Points on a hilly landscape, in no order, each with its height.
A climber steps from a point to the highest of its 2 nearest points, and stops where none of them is higher. Distance is the straight distance between rows; heights are no part of it.
z_992: [130 148  96 151 116 142 121 136 116 118 183  98 147 118 115 165 115 146
 138 172 144 154]  (h 304)
z_531: [115 143  94  99 108 108 114 154 104 121 135 131 129 127 111 135 127 144
 138 180 139 136]  (h 256)
z_182: [117 147 144 142 134 120 111 173 131 157 114 115 127 206 140 183 146 127
 132  53 114 120]  (h 76)
z_833: [134 156 108 151 121 148 157 113 129 119 189  86 111 126 114 160 132 146
 131 143 153 132]  (h 348)
z_924: [165 179 145 131 129 107 138 118 160  88 124  82 175 100 132 134 129 140
 171 158 148  83]  (h 308)
z_648: [ 92  85 122 102 144 118  95 163 135 127 123 130 101 167 155 136 156 128
 112 102 124 128]  (h 109)
z_558: [127 163 109 152 125 138 110  86 140 120 170  82 168  93 115 133  83 138
 136 214 145 109]  (h 388)
z_516: [154 125 144 114 134 158 142  58 155 150 129 131  41 170 128 108 151 106
  95  88  98  90]  (h 576)
z_545: [200 148 146 120 109 144 172  51 152 131 122 121  73  89 113  71  83 115
 121 142 117  76]  (h 516)
z_837: [160 179 154 136 117 107 128  62 152 103 149  91 139  90 113 101  86 141
 156 200 112  69]  (h 667)
z_143: [112  84 144 133 159 116 118 174  94 162  92 188 133 154 107 124 138  98
 125  76 101 183]  (h 592)
z_710: [150 169 131 179 104 166 144  50 133 149 171 122  67 179 109 159 149 124
 125 135  99 111]  (h 420)
z_649: [146 153 164 109 131  92 133 138 164  87 115  97 158  92 143 123 134 137
 154 143 119  68]  (h 252)
z_751: [131 155  71 133 121 136 105 129  93 145 141 117 141 176 109 157 132 129
 160 181 156 168]  (h 285)
z_727: [120 145  87 107 126 121 116 151 102 146 121 126 119 159 106 142 141 128
 145 160 153 145]  (h 269)
z_817: [151 135 105 115 145 118 148 176 101 116 104 130 157  96 119 116 126 110
 139 128 142 165]  (h 518)
z_730: [130 127  97 145  99 131 101 159  99 113 165 123 176 110 115 166 110 153
 147 180 118 172]  (h 280)
z_657: [133 152 141 119  97  99 115 168 104  98  85 163 207  81 123 129 122 137
 164 174 108 133]  (h 160)
z_105: [107 158 122 101  93  90 108 107 119 103 144 113 129  99 113 103  98 157
 145 213 121  94]  (h 234)
z_2: [108 132 170  95 100  87 110 163 139  89  77 148 178  87 155 117 129 139
 159 167 109  78]  (h 197)
z_652: [150 154 115 150 110 153 170  90 134 101 192  93  78 122 115 134 138 140
 128 132 127 124]  (h 407)
z_359: [125 106 136 133 146 120 108 183  93 165  85 175 134 183 109 147 144 107
 146  76 101 169]  (h 554)
z_672: [147 151 142 160  99 181 191  55 158 159 148 137  64 146 110 127 155 134
 105  65 130 111]  (h 371)
z_212: [110 118 121 105 178 148 138 125 160 186  97 105  97 151 126 127 124 115
 107 122 193  92]  (h 265)
z_802: [154 150 130 120 125 130 175  93 146  86 161  85  82  98 131 102 127 132
 127 123 127  94]  (h 497)
z_614: [173 114 139 104 125 152 155  60 152 140 132 134  42 129 123  82 119 108
  88 108 103  91]  (h 619)
z_70: [159 157 116 121 134 107 143 167 118  98 105 107 179  88 129 126 126 121
 151 138 147 137]  (h 466)
z_66: [101  96 124  98 125 111 109 189 113 140 113 154 122 139 126 141 140 127
 117 116 124 145]  (h 115)
z_713: [117 154  93 127  94 115  85 120 102 106 128 127 198  97 116 123  92 142
 154 225 128 141]  (h 273)
z_810: [130 118 139 105 139 123 155 128 155  91 158  90  95 102 143 108 135 133
 104  95 121 103]  (h 581)
z_702: [100  95 145 134 175 154 128  95 179 161 140 101  92 168 167 127 149 128
  86  57 160 104]  (h 288)
z_377: [201 130 135 115 105 159 174  53 153 144 116 133  57 103 119  76 100 108
  99 115 119  93]  (h 572)
z_267: [ 83  53 152 110 125 108  99 182 125 113  99 170 156  88 183 114 126 130
  98 119 110 144]  (h 462)
z_987: [104  87 154 124 146 120 139 151 166 120 159  98 127 116 156 126 127 124
  72  45 148 137]  (h 29)
z_622: [ 91  85 148  92 116 101 116 179 134  96 131 133 126  97 161 118 131 144
 103 117  99 117]  (h 488)
z_139: [105 107  96  92 120 124 114 151  68 103  71 193 130 121 110  92 128 117
 161 149 120 174]  (h 640)
z_749: [141 162 117 147 111 114  82 116 129  93 125 111 230  98 127 141 100 135
 169 212 122 124]  (h 300)
z_896: [119 156 158 108  85  87 105 155 127  91  86 155 202  89 138 132 128 143
 175 188 111  99]  (h 178)
z_624: [134 144 136 126 125 143 145  84 143 125 155 115  54 191 130 136 168 122
 119  85  92 101]  (h 528)
z_798: [150 139  91 138 129 134 127 157  75 142 134 152 163 130  89 146 126 127
 154 153 134 195]  (h 448)
z_746: [145 119 150 139 117 187 181  48 176 168 125 145  63 138 122  97 145 123
  88  43 128 103]  (h 336)
z_328: [113 137 133 143 119 139 161 149 151 141 166 102 108 152 117 164 146 133
 107  59 169 137]  (h 45)
z_244: [127 139 117 133 154 124 108 166  92 172  73 162 134 193 110 151 147 104
 157  99 117 148]  (h 524)
z_362: [129  96 153 132 155 182 162  47 184 164 140 127  64 144 144  97 137 127
  82  48 137  93]  (h 318)
z_639: [ 93  46 140 129 145 120  95 161 105 126  82 190 151  87 175  96 127 120
 106 135 117 163]  (h 501)
z_29: [198 137 124 137  84 179 186  42 149 160 120 141  56 116 113  93 118 115
 104 113 135 108]  (h 523)
z_392: [ 88  73 134 110 164 123  93 132 153 136 140 120  99 167 173 127 155 134
  92  96 122 116]  (h 105)
z_986: [123 157 114 178 117 164 113  57 133 147 190 100  89 180 105 166 128 127
 142 174 103 120]  (h 357)
z_41: [105  96 134 127 185 147 117 128 165 179 109 112 104 168 155 138 141 117
  90  84 174 105]  (h 277)
z_276: [124 161 131 165 114 149 151 121 137 143 182 106 100 182 114 187 156 146
 126  93 140 122]  (h 58)
z_903: [118 125 133 133 146 125 122 177 130 168 110 132 127 180 124 166 150 108
 117  66 146 145]  (h 81)
z_40: [104  99 147 107 101 107 120 203  96 131 105 183 150  99 119 135 124 131
 120 121 106 161]  (h 125)
z_690: [180 168 150 127 115 125 158  57 147 120 142 105  92  88 106  85  85 129
 133 172 115  69]  (h 461)
z_989: [125  77 162 125 154  97 114 173 156  96 106 114 179  83 195 109 127 113
 105  92 123 130]  (h 13)
z_663: [141 144  80 133 114 127 110 135  67 113 119 159 191 106  96 124 108 135
 164 188 120 187]  (h 459)
z_222: [147 121 114 136 141 128 142 170  72 145 121 165 137 152  85 134 137 116
 158 104 115 205]  (h 498)
z_338: [130  86 143 131 150 109 145 180  86 124 102 174 149 102 111 104 120 101
 135  84 101 198]  (h 681)
z_106: [118 167 145 155 117 133 132 140 139 147 154 107 111 205 128 195 154 142
 134  65 116 113]  (h 68)
z_243: [116  90 155 141 181 169 128  49 184 167 137 115  77 174 169 113 143 132
  82  63 137  86]  (h 302)
z_677: [116 157  84 157 124 153  94 110 117 153 163 101 140 184 108 182 123 133
 157 184 145 152]  (h 301)
z_326: [120  95 158 120 142 106 134 177 157 108 133 106 151  88 157 125 123 120
  91  71 134 131]  (h 22)
z_278: [120 141 112 103 158 138 149 135 144 168 110 107 110 123 110 125 112 119
 111 139 197 102]  (h 253)
z_110: [115  86 140 139 164 126 115 168 142 171 115 134 136 159 137 143 136  95
  88  50 160 162]  (h 87)
z_467: [155 122 132 135 146 113 158 179  87 113 104 153 166  93 101 107 118 104
 148 101 113 190]  (h 590)
z_419: [117 134 157  94 121  88 126 157 147  93 108 123 149  81 144 114 121 143
 137 157 108  75]  (h 220)
z_185: [ 95  76 100 103 144 128  93 150  90 126  63 187 116 142 138  97 139 107
 145 146 126 164]  (h 587)
z_967: [172 153 126 169  89 181 185  45 146 144 164 128  66 126 105 122 144 130
 109 110 126 122]  (h 435)
z_522: [126 143  99 118  99 119 121 130  59  96  89 192 183  95  94  99 109 136
 170 181 107 177]  (h 512)
z_981: [138 178 113 131 120 120 133  78 137 112 161  75 140 101 113 109  89 142
 146 201 155  96]  (h 464)
z_482: [105  67 139 143 179 123  79 119 153 161 140 123 130 174 197 135 154 136
  79  82 150 136]  (h 98)
z_519: [113 118 145 131 127 130 166 145 162 119 170  94 109 126 132 138 138 129
  91  42 156 133]  (h 36)
z_98: [111 138 117 109  89 103 115 172 100  99 140 141 156  97 123 145 121 158
 145 175 115 136]  (h 258)
z_37: [160 175 114 143 131 128 162 142 139 101 124  84 171  88 131 132 124 126
 154 133 176 121]  (h 395)
z_164: [141 171 126 151 118 150 152  69 132 132 159 107  59 197 125 153 163 126
 139 109 102 102]  (h 482)
z_535: [130 162 124 155 119 126  96 112 141  99 158  90 195  87 121 149  93 143
 144 207 119 109]  (h 339)
z_955: [ 93  43 112 126 160 126  78 142  99 138  79 183 128 126 175  97 140 120
 118 144 133 163]  (h 543)
z_700: [127  80 159 116 161  96 105 153 161  89  90 107 171  86 200  98 134 128
 126 124 124  99]  (h 5)
z_260: [108 110 135  94 131 109 135 152 139 101 152 110  98 113 139 121 141 140
 101 115 115 108]  (h 532)
z_121: [126 126 152 122 103 102 131 191  86 108  89 188 188  78 115 122 116 128
 151 138  94 159]  (h 140)
z_355: [111 121 118 107 113 126 134 145  58  83  72 210 160  91 100  88 116 127
 174 147  99 173]  (h 575)
z_17: [101 159  98 111  86  99  88 114 104 108 135 123 160 106 110 110  91 153
 147 229 139 120]  (h 255)
z_104: [122 153 140 109 107 101 130 104 132 116 157 117 108  95 105 112 105 152
 126 192 107  81]  (h 210)
z_281: [108 144 103 175 125 165  99 101 133 150 190 102 124 176 107 188 121 140
 141 175 125 133]  (h 320)
z_109: [139 171 101 145 150 138 130 149  99 172  83 128 135 202 119 164 145 104
 167 109 144 142]  (h 487)
z_234: [113  60 139 152 176 119  91 145 139 170 122 140 147 156 174 135 143 106
  75  68 153 174]  (h 92)

For each start below, name the point where the climber stops.
z_710 | z_614
z_41 | z_377
z_267 | z_139
z_98 | z_810
z_110 | z_338
z_531 | z_614
z_66 | z_338
z_17 | z_837
z_2 | z_338

Call two points neighbours if one is among the 2 nearest of the other. Go from one point of each pair to the other, from neighbour to neighbour, staying as high as possible. Name the lowest point that can't be avoided.
z_810 / z_139 | z_267
z_614 / z_837 | z_690
z_377 / z_139 | z_531
